Points, in no order, along strands that fork and pass close to each other.
(in the rows, 128 means zero)
Points whose rows are less than 140 apart are linked; no others are. Some points are linked to none.
z_974: [116 117 110 115  87 122  97 112  51 113 115 189  82  86 124 156  69 132
 156 142 189 124 131 152 136  71 116 114 141 153  81]
z_453: [148 109  87 140 131 118 122 146 110 132 161  99 106 145  90  59 185 108
 104 153  75 101 102 128 159 167 131 104 114  59 124]
z_119: [ 77 110 100  95 143 124 123 126  72 164 112 176 118 166 151 154 112 122
 114 131 166 103 137 122 155 111 152 146 117 130  83]
z_220: [152 118 132 117 172 185  92 129 167 118 111 158  80  77 122 118 124 114
 100 109  63 190 166 147 148 120 169 162 123 132 127]
z_117: [170 139  68 105 117  95 153 112 128 138 122 111 162 153 115 212 121 164
 111 133 168  91 151 126 105 165 122  86 108 122 138]
z_345: [ 96  71 171 182  94 168 188 109 113 127 163 131 108 165 164  94 178 143
 190  87 162 167 123 111 187 127 113 102  84  95 126]
z_281: [ 78 139 150 180 115 115 166 117 146 102  59 105 135 151 139  91 165 146
 119 114 102  98 107 120 140 127 176 171 153 126 174]
z_163: [ 96 115 141 145  98 112 130  75 132 119 123 100 177 120 130 121 139 102
 145 113 176 105  86 150  77 134 132 104 190 134 148]
z_415: [135 118 152 169 138 190 122 158  97 139 127 119 104  80 125  88 107 141
 160 153  81 163 105 121 118  73 112 112 183 121  89]
z_555: [111  87 191 165 116 114 179  84  98 147 172  99 143  93 118 123 156 115
 118 118 155 144 118 150 128 131 159 107 137 155 197]
z_641: [176 112 116 101 129 150  90 200 124 129 109 206  88 159 142 146 109 132
 127 128 122 143 147 121 123 133 136 131 182 115 110]
z_413: [107 174 118 105 157  94 170 146  88 142 131 129 114 182  86 130 155 168
 168 132 112  95 160 109 150 122 135 114 129 109 118]
z_904: [117 127 112 131 124 117  68 154 148  93  83 105 102  93 107 111 133 113
  87 121 115 144 109 157 159 109 133 161 154 113 156]
z_688: [128 145  64  99 143  81  88 104 123 105 126 120 109 160  77  88 139 106
  87 136  90  93 153 133 144 178 164 152  84 145 162]
z_177: [104  56  94  90 159  93 116 138 116 136 166 161 122 175 126 126 125 101
 119 125 166  93 142 123 122 150 139 152 132 127 101]
z_425: [158 107 115 166 141  71 189 150 112 123 134  76 103 192  96 124 182 168
 143  85  50  94 165 122 175 158 160 139  72 115 153]
z_165: [159 124 144 124  77 155 151 201 140  90 123  98 121 112 132 138 126 107
  90 132 111 124 117 104 138 119  80 129 204  88 121]
z_564: [119 124 159 181 105 109 150 139 167 123  93  84 153 116 129  89 144 133
 125 107 135 126 110 135 141 102 120 137 167 130 178]
z_320: [133 149 185 163 144 115 139 142 166  94 141 143 118  69 121  56 139  67
 163 127 151 148 103 164 133  83 107 131 165 145 133]
z_734: [ 99  90 136  78 165 139  79 130 118 112 165 203 116  90 130  97 113 127
 151 154 174 159 128 154 134  95 127 119 102 107 114]
z_553: [139 149 145 140 141 181 203  83 121 134 161 126 111  75  85 133 152 127
 146 125 127 156 146 132 142 115 169 105 137 141 138]
z_612: [115 171 124  74 122 142 107 146 153 108 133 185 157 164 132 121 136 123
  99 119 147 134 119  97 131 139 144 132 177  59 109]
z_570: [ 82 115 152  92 193 125 135  92 165 121 120 181 154 163 126 105 160 149
 167 110 129 145 145 126 122 139 163 119  81 114 139]
z_97: [118  94 154  81 181 136 171 105 132 146 113 212 154 114 134 163 149 123
 130 138 141 149 137 164  92 144 169  84 158 104 110]
z_891: [169 126 104 129 172 189 132 136 115  99 120 160  73 101 108 138 151 127
  83 148  63 163 160 142 131 162 184 139 161 153 151]
z_781: [101 136 130 122  71 154 131 166 108  63 127 120 107 135 132 140 119 139
  83 144 149 108 121  99 167 121 100 135 181  62 129]
z_873: [120  76 144 153  91 120 166 110 147 156 132 104 187 115 178 155 109 154
 108 158 145 105  74 102  69 137 136 144 141 114 142]
z_380: [119 145 166 171  82 101 145 112 159  95 139 110 173  99 136  90 126  93
 116 121 195 120 118 161 120 122 104 122 180 144 187]
z_609: [124 138 152  60 193 125  99 113 118 127 165 169 140 135 123 150 128  98
 169 129 104 124 154 142  76 151 131 130 152 149 125]
z_588: [127  67  73 136 118  63 165 142 160 167 131  98 149 135 102 128 118 142
 119 131 165  88 124 128 112 114 142 132 166 106 117]
z_456: [122  98 139 158 106 108 141 131 163  64 117  55 130 136 124 142 110 164
  91 107  88 111 154  89 149 124 117 161  95 128 167]
z_73: [163 111 112 161 203  88  61 162 112 145  99  74 103  79  99 180 148 178
 139 125 101 152 106 165 171  96 104 122  86 132 113]
z_364: [120 113 138 151 117 134 139 121 140 119  82  73  87  99 133 153  84  97
 139 109  81 106 143 114 132  89 128 191 127 171  73]
z_918: [148  93 129 134 196 160 128 133  67  52 133 132  88 124  81 139 154 187
 193 133 110 136 139 137 131  98 105  77 131 134 116]
z_672: [144 162 146 117  83  97  95 111 132 128 114 175 162 126 149 152  79 137
 135 111 187 129 138 152 101 112 131 102 159 131 149]
z_572: [160 102  88 101 177 156 161 103 145 112 105 181 100  96  68 141 124 150
 141 134 151 157 174 163 129 116 157  76 112 153 109]
z_883: [ 82 174 193 122 107 127 119  86 130  94 150 145 147 155 177 120 118  61
 127  97 156 117 140 123 132 144 132 145 115 159 133]
z_4: [136 176  94  93 157 156 111 128  98 219 134 198 144  90 147 134 107 148
  93 177 138 154 120 153 111 145 153 146 130 142 124]
z_70: [179 115  91 133  90 122 106 191 119 114 111  64  92 126 107 153 141  99
  85 145  72 100 103 125 127 141  88 133 190  80 104]
z_149: [100 142  91  92 107 131  74 131 157 175  58  89 126 127 105 115 115 132
 133 108  85 134 128 126 141  95 132 129 162  91  75]
z_700: [143 155 130 128 203 111  53 140  86 155 114 108 116  52 113 164 135 159
 135 149 111 165 104 185 148 100 105 117  92 145 165]
z_95: [ 97 110 122 217  73 136 217 120 162 103 150  69 160 153 167  93 155 126
 149 107 159  91 120 129 173 136  37 144 123 156 114]
z_10: [140 170 132 170 102 168 151 143  97 116 135  85 131 126 136 117 153 106
 107 161 145 103  77 123 119 154  98 142 168 158 159]
z_701: [112 187 200 166 138 160 147 130  95 114 125 141  98 102 155  95 123  77
 146 156  88 130 116 136 119 111 135 162 161 186 121]
z_223: [149 166  93 141 118 110 129 128 104 162  80  77 123  87  92 171 113 179
 120 158  97 111 113 134 119 103 147 129 157 133 152]
z_466: [119  97  86 127  94 102 137 169 111 136  90  98  94 163 140 177 100 141
 100 137 109  83 132  88 141 125 119 165 132  96  89]
z_495: [106 100 125 106  92 118 125 125 121 131 114  92 112 116 135 172  66 103
 133 112 127  94 147 104 132  82 107 171 131 119  62]
z_392: [ 93  91 163 106 106 121  48 131 123 124 113  88 121 123 167 168 109  89
 108 107 112 126 119 129 115 130  96 152 110 131 144]
z_513: [152  96  88 137 102 154 173 112 145 107 118 118 127 197 115 134 165 147
 120 115  87 110 139  87 123 179 166  89 129  89 111]
z_145: [106 134 166 155 142 136 163 100 138  88 103 124 105 111 135 121 102  94
 141 125 111  98 129 121 115 109 169 196 138 184 122]
z_266: [ 97  78 149 154  77 128 140  68 122 125 168  88 199 101 153 110 102 142
 122 139 173 118  82 112  74 123 115 110 142 132 146]
z_769: [ 98 205 202 119  93 131 122 114 115 147 153 124 154 121 143  99 118 132
 195 128 143 159 116 115 128  93 100  69 125 100 115]
z_557: [145  79 165 150 151 105  92 186 144 149 140 131  79  97 156 147 141  73
 143 108 140 153 126 157 176  96 112 137 109 102 114]
z_295: [107 144 191 160 164 109 184 136 109  53 202 105 138 150 126  90 148 135
 190 134 137 105 133 111 138 118  70 166 105 164 174]
z_65: [134  94  72 179 129  61 163 132 104 104  81 104  65 164 102 132 168 137
 127 111  78  73 139 148 185 147 158 144  89  93 125]
z_721: [110 154  83 111  84 139 123 155 125 113  84 152 113 131 125 128 125 131
  73 142 133 120 109 112 165 130 162 144 175  53 106]
z_574: [ 78 167 212 149  61 100 105 133 127 117 138 102 134 140 182 104 118 127
 166 101 143 148 133 122 165  91  72  89  89  94 136]
z_374: [110 143 145 148 124 151 222 118 165 146 157  63 158 104 106  87 192 111
 134 139 109 120  71 111 133 140 122 165 127  98 118]
z_928: [ 77 161 143 138  95  99 109  79  56 133 115 178  83  91 152 125  72 116
 164 153 149 139 121 161 118  66 155 114 114 178  62]
z_710: [ 79 101 177 114  81 109 162  67  93 137 165 131 172 142 143 158 131 116
 128  92 189 123 145 123 138 128 132  80 140  93 126]
z_209: [136 108 194 161  86 148 163 139 109 133 170 147  86  99 142 114  98 114
 112 121 136 172 176 112 177  86 144 105 119 134 137]
z_115: [116 148 156 123 164 108 129 108 122 111  78 158 110  96  97 131 119 175
 137 114 113 152 181 149 158  85 188 105 119 148 189]
z_784: [152 112  65 133  79 137 152 142 141 102  99 109  88 182 128 164 113 155
 122 134  85  91 148  66 134 145 145 125 120  71  68]
z_792: [159 165  92  78 139  98 101 116 159 176 149 112 178 138 104 161 116 141
 137 122 144 116 137 128  79 143 125 112 120 134 139]
z_742: [184 136  98 130 144 129 108 199 206 116 131 156 123 152 137 106 128 126
 114 133 118 132 119 107 122 147 117 173 127 121 130]
z_921: [152 111  89 122  85 156  71 107 186  81 132 158 133 110 162 146 119 113
 110 114 192 146 104 142 109 152 120 139 104 114 142]
z_695: [137 150 122 148 167 110  93 129  89 170  83 127 128  87 107 147 121 172
 138 152 113 138 108 164 114 102 136 115 146 180 185]
z_532: [164 103  80 130 203 118 125 175  75  84 114 137  58 132  66 142 153 166
 168 145  89 127 142 132 151 106 111  99 134 123  83]
z_188: [123 141 152  39 156 121 108  96 116 121 182 193 180 107 116 150 102 114
 123 137 138 118 132 146  59 140 155 155 172 121 124]
z_443: [179  84  94 166 193  99 106 158  97  70 103  85  73 109  82 159 166 196
 131 128  94 134 126 157 180 113 120 117  90 131 108]
z_231: [135 101  92 128 129 130 186 107 135 192  84 138 144 152 100 134 152 162
 143 101 141 133 154 135 131 128 167  62 128 115  98]
z_816: [122 107  58 114 100  63 109 130 126  90  56 158 109 159  90 140 124 167
 132 120 142 103 139 149 135 128 130  80 168  84 113]
z_53: [102  69 128 143 125 145 130 125 108 143 107  90 117 140 131 146 182 127
 139  94 124 136 123 139 149 136 124  90 118  97 134]
z_173: [118 179  91 111 114 121  98 122 163 128 143  87 166 153  92  50 155  97
  82 140 126 106  97 125 126 162 118 150 136 129 144]
z_827: [152 148 178 157 108  68 142 155 138 113 217 114 146 127 158 155 101 134
 161 146 181 118 140 137 125 125  46 112  94 126 187]
z_161: [136 140 156 109 117 162 130 134 121 180 175 180 151  86 168 112  88 142
  96 169 141 159 113 111 109 119 146 135 137 112 131]
z_306: [114 110 151 124 210 133 123 185 125 124 181  99 128 168 127  91 149 165
 125 151  55 125 123  75 150 128 109 175  85 109 122]
z_204: [131 139  74  82 121  72 134  89 106 106 119 122 156 151  88 172 121 145
  61 134 148  89 163 143 119 172 167 116 116 148 179]
z_595: [142 122 139 166 153 163 233 104 162 132 165 105 122 106  99 110 170 121
 150 124 122 143 108 106 125 137 163 145 128 128 124]
z_313: [128 122 185 121  82 165  99 131  85 112 136 155  89 101 146 139  94 102
  85 123 113 161 170 135 152 116 156 129 153 145 162]
z_534: [110  83 100 238 117 131 162 141 185  78 109  98 122 163 171  70 146 113
 147 115 152  95 100 132 150 136  69 169 126 170 124]
z_619: [148 194  86 102  85 143 111 127 164 136 133 109 189 131 133  96 134  64
  51 115 155 106  85 130 118 167 111 172 161 155  99]
z_725: [135 157 192 119 109 180 156 152 147 157 167 150 159  83 160  80  99 126
 108 172  97 181  89  79 136 104 105 130 135  88 105]
z_108: [135 191 151 107  65 164  99 145 148 128 104 136 178 154 168 122 122  91
  63 114 132 129 114 109 115 163 118 161 171 141 138]
z_575: [124 178 186 102  68  84 131 110 174 122 161 134 200 142 185 152  73  94
 124  79 168 130 138 105 120 111  97 120 110  88  91]
z_22: [ 93  97  97 119 179 121 123 112 206 137 117 137 153 154 124  90 163 173
 159 107 123 145 121 102 128 130 155 125  50  96 123]
z_479: [127 182 184 100  82 129 123  91 143 121 178 159 171 125 190 154  98  91
 121 119 161 161 101  96  99 133 126 106  98  81  88]
z_703: [138 127 115 112 154 179  87 143 168 127 106 132 105 135 122 105 117 154
 132 109  42 168 161 101 125 118 154 145 120 123  99]
z_985: [106 160 185 156 136 152 138  98 103 160  91 125 127  91 144 125 178 152
 150 124 113 173 121 161 163 110 155 100  68 131 170]
z_58: [110  68 133 177 123 157 157 139 121 155 148  77 117 166 136 105 188 155
 183  86 122 142 124 115 169 122 104  94  80 110 120]
z_511: [ 85 124  86 128 161 158 128 108  87 101  72 177 110 136 141 128 149 147
 138 170 164 114  74 154 124 133 134 122 116 133  99]
z_514: [123  97 138 110 153 180 134  98 109 131  90 167 127 107 157 174 148 110
 136 140  99 144 115 155  79 157 155 106 162 119 100]
z_460: [173 152 125 116 134 152 171 102 141 147 199 140 162 136 107 145 119 111
 112 131 166 133 143 101 101 169 156 119 153 159 162]
z_81: [106 150 149 129 132 119 150 100 123 122 105 133 152 121 139 144 201 142
 144 118 175 142 104 172 149 152 148 106  81 114 193]
z_771: [ 85 120 144 100 125 151 139 119  64 174  68 176 107 142 191 213 131 109
 103 131 132 126 134 136 152 135 158 124 103 108  81]
z_227: [106 142  97  82 153  95 124  98 109 101 122 115 101 140  86 163 130 112
  73 124 121  96 173 138 155 147 173 165  91 150 164]
z_206: [113 187 167 127 117 171 201 122 170 150 149 118 183 117 129  72 141 128
 109 154 123 158  86  72 144 135 113 158 130  98 112]
z_283: [114 165 126 122 103 146 123 123  87 149 148 175 111  93 126 113  93 103
 130 132 205 140 121 144 163  79 143 116 145 121  87]
z_895: [147 154 144 164 123  80 113 167 165 107 147 129 122 106 149 146 104 154
 141 132 187 129 142 161 168 108  87 133  92 121 210]
z_765: [151 148  84  95 151 126  98 121 123 123 125 160 132 201  91  94 162 100
 130 126  94 105 144 127  88 187 157 106 173 148 126]
z_560: [118 108 196 178  85 150 184  93 108  74 178 162  98 136 156 100 117 102
 115 120 170 151 160 119 152 138 157 118 124 162 167]
z_750: [130 146 144 162  89 156 164  79 112 198 106  75 159 133 166 182 124 150
 166 127 122 117 109  99  98 134 139 112  94 152 103]
z_257: [102 120 159 151 105 122  91  96 113 148 151  87 130  81 136  74  94 108
 159 129 132 150 106 146 107  82 113 103 119 169 118]
z_318: [111 112 132 135  87 114 109  92  92  73 161 143 137 133 152 113  77 107
 162 126 185  84 113 133  79 103 103 133 159 172  92]
z_851: [121 146  87 129 103  89  86 168 131 148  68  68  92 153 101 106 122  94
 137 103  84 108 120 123 152 117  92 145 155 118  68]
z_946: [102  45 101  93 198 130  65 128 103 191 116 158 109  98 148 133 129 116
  98 129  81 154 136 173 125 135 133 174 100 159 114]
z_591: [159 193  79  88 182 163 140 130 146 165 143 176 141 102 120 139 137 151
 121 171 142 147 117 130 122 148 150 126  97 118 114]
z_723: [123 108  69 133 148 159  82 132 182 143  95 110 124 165 122  82 122 164
 145 116  95 141 125  91 132 129 135 117  71 128  99]
z_969: [136 157  66 140 130 125 121 118 109 139  95  65  98  99  86 138 158 149
 122 151  97 119  92 141 136 133 130 119 114 114 121]
z_98: [130 118 178 142 107 130 100 115 144 140 159 112 146  66 128  48 115  46
 135 116 124 155 118 175  98  98  97 130 161 182 106]
z_837: [162 114  92 134 142 172 107 194 184 150 120 158  98 149 170 125 104 107
 127 124 107 142 116  95 137 131 123 191  94 115  70]
z_751: [113  37  96 102 201 166 109 112  86 156  81 158 107 113 133 141 127 146
  90 134  60 161 156 166 102 159 133 123 120 160  96]
z_75: [101  99 150 173  98 124 177 120 124 145 177  63 142 148 136 109 137 125
 160 109 159 110 123 112 152 122  72 134  97 138 128]
z_724: [124 116  43  97 165 151 129 114  98 117  87 207 115 163 102 108 135 143
  97 169 129 116 120 138 113 164 164 122 125 143  80]
z_774: [165 123  65 136 152 117 145 162 140 149 154 140  98 185 105  85 171  99
 136 129 131 112 135 124 154 170 140 102 126  88 101]
z_264: [ 82 126 167 144 111 117  96  86  55 132 103 173 109 124 147 110  84 152
 153 143 124 139 148 147 122  83 164  90 112 183 128]
z_444: [129  66 131 108 112 181  93  89 158 120 158 133 153  73 158 141 131 121
  91 140 151 165  96 130  93 150 140 121  95 107 149]
z_519: [142 178  92 171  98 123 134 140 131 135 126  67 108 122 148 170 105 126
 105 150 164  90 110 120 161 136  86 189  68 153 150]
z_343: [156 183 146  82 108 182 114  90 185 106 182 147 181 125 149 132  79 118
 122 122 134 158 122  81  87 143 119 142  93 120 107]
z_614: [ 94 134 212 130  70  91 130 142 147 148 165  87 169 172 190 129 121  93
 144  89 142 126 154 110 162 127  31 103 102 103 119]
z_741: [156  87 128 169 143 162 114 166 139 160 141 162  86 116 182 133 121  97
 145 147 145 156 106 124 140 125 118 142  98 126  91]
z_862: [145  92 102 135 144  86 177 134 159 168 132  99 149 123  75 117 146 184
 144 123 125 122 149 120 129 102 155  99 133 102 139]
z_169: [130 173 122  94 153  81 111 118 170 138 151 108 187 144 115 152 133 174
 157 135 162 123 137 124 101 143 112 108  80 122 198]
z_768: [130 191 164 138 103 130 150 116 156 124 131 132 144 127 120 106 138 126
 184  91 174 150 140 130 141 106 114  74 153  95 137]
z_992: [121  91 155 148 121  97  93 161 145 137 140  67 134 121 164 121 120  71
 128 112 130 115 118 137 137 117  52 165 102 167 123]
z_927: [157  84 137 110  88 118  75 178 136 129 164 173 131 160 175 140  82 112
  95 119 166 126 159 122 120 147  95 163 108 144 151]
z_955: [ 88 118 100  84 177 113 145 118  85 113  86 149 127 132 131 191 140 159
 141 171 127  91  93 141 101 131 124 127  99 103  92]
z_37: [119 116 204 120 141 109 149  95 110 128 160 123 151 100 139 165 195 110
 125 115 142 150 117 164 123 162 149 107 113 114 209]
z_563: [159  82 117  71 116 163  66 180 121 139 161 202 126 155 157 152 130 107
  80 125 148 150 137 127 118 166 118 124 150 104 137]
z_814: [103  59 117 106 200 118  80 121  96 160 134 211 108  82 136 103 122 118
 131 156 141 154 126 190 128 119 137 150  90 172 123]
z_126: [169 111 127 123  79 135  78 101 133  93 144 168 139  92 161 157 100 120
 139 135 193 143 113 162  72 140 101  86 124 145 145]
z_197: [ 82 127 175 141 133 127  60 115  74 143 123 103 116 116 121  84 104 144
 152 129 100 147 143 144 131  78 112 102 119 174 151]
z_864: [170 187 129 122 124 116 134 129 135 107 184 116 156 149 143 180 119 170
 152 142 183 125 134 112 109 157  85 100  88 123 189]
z_548: [145  98  84  93 107 114  98 158 105  97  76 167  95 164  97 153 106 150
 126 127 100 114 166 123 121 130 139 108 199 103 105]
z_131: [127 165 149 139  95  72  89 144 128 140  87 131 142 115 145 163 108 149
 124 119 173 129 131 160 142 110 120 114 152 127 202]
z_153: [109  99 181 133  89 101  63 136 118 182  93 172 133 107 182 114  89 137
 133 130  97 170 121 143  89  88 155 116 130 132 133]
z_182: [185 195 127 130 143 189 159 103 129 182 168 152 140 116 134 158 131 120
 134 148 151 155 124 114 101 165 148 113 101 163 135]
z_518: [112 103 135  94 111 139 115 138  78  74 155 123 111 138 124 151  89 105
 101 150 126  84 141 114 101 130 106 193 165 169 120]
z_993: [131 127 106 145 142  58  80 123 136 110  33 148 114 162 107 149 132 156
 157  94 135 122 160 165 128 144 125 107 141 178 182]
z_419: [178 130  78 122 152  88 101 206 163 127 142 160 120 182 113  92 142 133
 130 153 116 120 120 121 115 162 116 113 156  80 132]
z_996: [140 106  50 126 125  62  67 114 149  90  31 143 108 140  79 144 133 137
 129 107 127 125 129 171 126 161 117  95 126 141 145]
z_308: [ 79  92 113 175 135  64 174 135 138 113  67 119  93 162 124 114 163 145
 126 110 113  85 130 139 160 118 184 174 134 114 152]
z_128: [140 160 128 148 156 169 128 143  79  74 134  98  83 127 107 129 155 128
 132 160  88 111 100 122 110 140 110 155 162 156 149]
z_13: [140  98 149 154 136 134 143 172 116 135  96 125 128  89 131 123 122 150
 131 157  93 119  92 129 101  85 135 148 221 102 121]
z_863: [106 202 147 119 127 131 184 109 143 162 148 151 161 149 104  95 172 141
 157  96 185 150 142 126 171 128 150  95 131  91 147]
z_589: [131  96 133  99 163 137  97 116 111  62 151 164  99  86  96 130 103 154
 182 145 151 148 145 150 114  79 110  87 120 130 120]
z_455: [137  63 155 133 198 150 128 122  84 123  86 145 121 131 147 177 160 142
 127 130  66 148 143 157  96 153 148 105 137 154 142]
z_678: [134 171  62 145  83 109  96 114 122 107  74  53  76 128  85 146 119 108
 134 122 112  84  96 132 133 132 104 144 151 139  98]
z_752: [141 153 126 106 138 170 115 107 181  88 175 160 170 155 147 114 114 170
 134 142 143 152 117  65 102 159 128 131  78 112 156]
z_203: [112 187 127 146  82  97 165 122 194  82 158  76 160 133  95 116 102 137
 140  96 168 105 192 128 176 100  48 123 115 129 141]
z_14: [126 126 143 129 162  65 110  97 140  99  92 146 140 121  96 144 102 151
 171 102 150 123 179 161 107 106 157 113 120 181 191]
z_411: [129  77 198 209 121 120 190 118 102  87 180 132 118 117 134  90 143 132
 148 123 156 147 137 131 130 121 133 103 155 166 192]
z_269: [155  80 175 145 153  99  88 185 140 121 163  76  98  60 139 136 111  68
 122 111 115 145 128 150 163  76  70 163 114 131 102]
z_793: [154 187 139 114 128 157 140 136 163 125 126 104 146 118 112 136 122 153
 170 129 117 140 114  93 101 108 111 106 157  99 129]
z_303: [131 128 129 102  96 165 104 142  77 145 140 121 124 122 118 137  95 115
  93 133 119 126 146 124 111 126 123 140 184 161 122]
z_71: [108  70 109 117 124 160 123 105 131 169 138 109 144 121 148 155 152 136
 105 136 141 138 103 117 120 154 137 104  82 104 139]
z_285: [142 182 111 124  95 132 177 101 162 144 113  65 165 127 113 148 127  76
 120 107 118  90 108 106  91 141 126 149 162 141  74]
z_63: [137 121 108 161 107 127 168  94 132 164 123  69 171 140 153 178 108 159
 142 146 145  74  76 103  61 141 128 145 120 152 114]
z_124: [115 176 153  86 111 145  81 178 167 128  98 139 151 178 146  98 148 100
  86 111  85 139 126 103 127 157 118 152 171  95 134]
z_653: [125  44  86 124 188 117 130 126 138 138 127 196 107 132 135 120 140 125
 141 134 172 127 127 147 129 132 151 133  98 148 105]
z_393: [123 133  74  63 157 143 136  88 135 127  92 210 143 133  81 126 124 145
  89 119 156 135 164 156 117 143 173 104 112 144  93]
z_733: [147 153  65 157 118  75 105 126 137  85 125  96 103 172  89  96 121 108
 111 119 126  87 150 143 141 166 118 152 128 173 169]
z_633: [117 133  91 159 107 137 130 150 161 116 144  77 130 119 142  97  92 147
  92 150 160 110 112  98 169 118  82 170  64 133 140]
z_831: [138 149  91 119 145 124 117 119 160  89 158 113 136 164  87  75 170  73
 125 130 116 101 112 133  88 184 135 134 169 138 131]
z_628: [107 140  95  54 141 114 116  77 120 113 123 198 167 126 106 150 110 123
  94 120 163 110 134 147 101 138 171 156 144 134 117]
z_906: [123 132 156 120 132 113  58 145 135 164  90 125 148 150 175 152 117 174
 139 123 106 151 132 117 127 125 120 111  70 134 181]
z_826: [143 131  85 101 133 115 111 151 203 131 130 139 111 188 114  72 132  67
  94 104  80 112 163 103 149 162 154 172 104 119  87]
z_297: [168 182  97 130 202 168  99 143  95  70 112 138  67 103  94 125 149 140
 115 170  63 148 123 146 140 146 142 152 142 160 151]
z_980: [111 168 168 136 169 156 141 109 128 169  97 162 133 110 124  97 156 165
 140 122  95 181 153 139 142 123 179  95 126 142 182]
z_962: [119 124 163 138  97 172 214 104  80 188 128 102 132 149 167 188 157 149
 155 110 111 116 120  89 138 137 149 118  99 104  99]
z_685: [176 184 131 118 116 145 141 143 142 152  93  95 144  85 116 203 121 184
 129 162  94 140 111 111  99 112 136 106 141  94 148]
z_202: [114 142 178  82 107  97 119 140 173 119 186 111 186 174 157 148 109 109
 148  93 169 127 154  98 127 134  51 111 119  74 115]
z_170: [131 160 182 114 139 145 125 158 114 148 131 159 117  93 162  98 113  57
 126 142  79 118 133 144 114 110 107 200 167 191  83]
z_567: [166 129 112 134 153 164 162 109 156 122 164 148  83  55  79 122 102 121
 141 127 158 161 168 138 141  90 169 132 120 156 116]
z_815: [158 151  97 197 130  81 150 164 127 110 107  67  97 165  83  72 144 122
 113 124  83  90 147 124 162 138 116 148 142 181 155]
z_240: [160 113 119 178 166 106 164 162 149 128 138  78  99 180  77  80 151 136
 129  88  61 128 182 102 162 142 148 137 116 154 136]
z_953: [ 98 121 181  95 173 136 116  73 138 114 178 153 167 144 139 102 133 120
 175 129 111 147 137 108  82 144 145 122 102 149 150]
z_772: [114  81 178 100 118 101  79 161  88 106 137 106 131 121 160 172  79 113
  87 142  87 112 137 116 105 117  97 190 139 156 161]
z_795: [159 152 181 142 113 195 146 154 128 124 162 159 111  81 148  85 102 106
 148 157 100 172 113 108 108  92 102 122 168 133  73]
z_243: [105 174 143 102 151 123 188 155 110 135 161 172 136 162 102  91 170 163
 156 137 139 128 137  88 181 122 138 123 145  69 137]
z_650: [154 124 143 129  82 122 103 146 113 181 153 170 145 169 206 177  94  85
  97 102 180 127 137 123 123 145 114 135 131 133 111]
z_54: [157 107 111 111 133 154 136 139 121 181 175 110 134 132  90 122 109 130
  95 131 122 133 164 104 125 134 142 121 148 150 130]
z_77: [129 109  76 148 104  78 153 114 164 157 117  57 177 118 132 152  81 149
 145 127 169  74  94 130  74 101 107 151 137 148 109]
z_293: [164 188 112 189 116 151 171 166 130 108 133  58 106 142 138 134 162 127
 121 154 107  93  81 111 148 149  98 173  93 142 137]
z_854: [122 150 145 101 116 165 147 124 110 189 144 160 132 111 114 115 114 108
 140 110 152 159 141 124 140  93 145  87 180  90  72]
z_42: [127 107  65  89 187  89  88 128 103 151 123 123 147 127  85 123 134 173
 103 178 108 112 113 145  99 150 128 115 101 155 155]
z_587: [ 91 108 158 109 122 166 196  76  83 179 116 151 133 140 173 196 137 120
 112 113 127 129 151 105 144 144 172 112  90 105  73]
z_247: [ 99 103 126 108 135 144 110 121 144 175 112 120 140 112 110 115 122 120
 159 104 124 142 128 133 111  93 141 100 175  99  80]
z_624: [137 116  96 136  98 144 214  99 113 169  94 118 150 163 101 131 185 165
 113 111  98 118 125 116 131 172 185  67 136  84 116]
z_219: [159 137  82 116 137 112  86 169 124  84 153  77  87 113  82 102 147  93
  82 163  64 113  99 129 144 147 111 141 131  79 116]

A fork is a point with three links. Follow the links from the first point to the second and name the forks in between, in order.
z_411; z_609 | z_303 > z_725 > z_393
z_969; z_466 | z_223 > z_814 > z_63
z_750; z_425 | z_63
z_695; z_928 | z_223
z_293; z_572 | z_393

A fork is a point with three links, a tip a point with one. Leave the first point through the second and follow the links. Name the first fork or tip that comes.
z_557; z_741 | z_765
z_927; z_563 | z_303
z_864; z_827 | z_58
z_364; z_495 | z_63
z_320; z_98 | z_223
z_609; z_953 | z_633
z_851; z_149 | z_320
z_313; z_209 | z_650

Follow the links from the first point to the second, and from the first to the third. Name the last point that the two ways share.
z_419; z_188; z_563 | z_303
z_223; z_97; z_380 | z_814
z_264; z_793; z_443 | z_223
z_572; z_996; z_557 | z_303
z_320; z_814; z_479 | z_223
z_751; z_701; z_202 | z_814
z_163; z_97; z_701 | z_63
z_14; z_955; z_415 | z_725
z_13; z_511; z_313 | z_725

Name the points in between on the shortest way along the links from the first point to the second, in order.
z_173; z_54 | z_619 > z_108 > z_124 > z_612 > z_721 > z_781 > z_165 > z_70 > z_219 > z_453 > z_774 > z_419 > z_742 > z_837 > z_741 > z_557 > z_269 > z_992 > z_392 > z_772 > z_518 > z_303
z_13; z_563 | z_415 > z_795 > z_725 > z_161 > z_4 > z_591 > z_182 > z_460 > z_54 > z_303 > z_313 > z_209 > z_560 > z_411 > z_555 > z_37 > z_81 > z_985 > z_980 > z_115 > z_14 > z_993 > z_996 > z_816 > z_548 > z_641
z_126; z_873 | z_672 > z_131 > z_895 > z_827 > z_864 > z_169 > z_792 > z_117 > z_204 > z_227 > z_688 > z_733 > z_815 > z_240 > z_425 > z_65 > z_308 > z_281 > z_564 > z_380 > z_163 > z_266
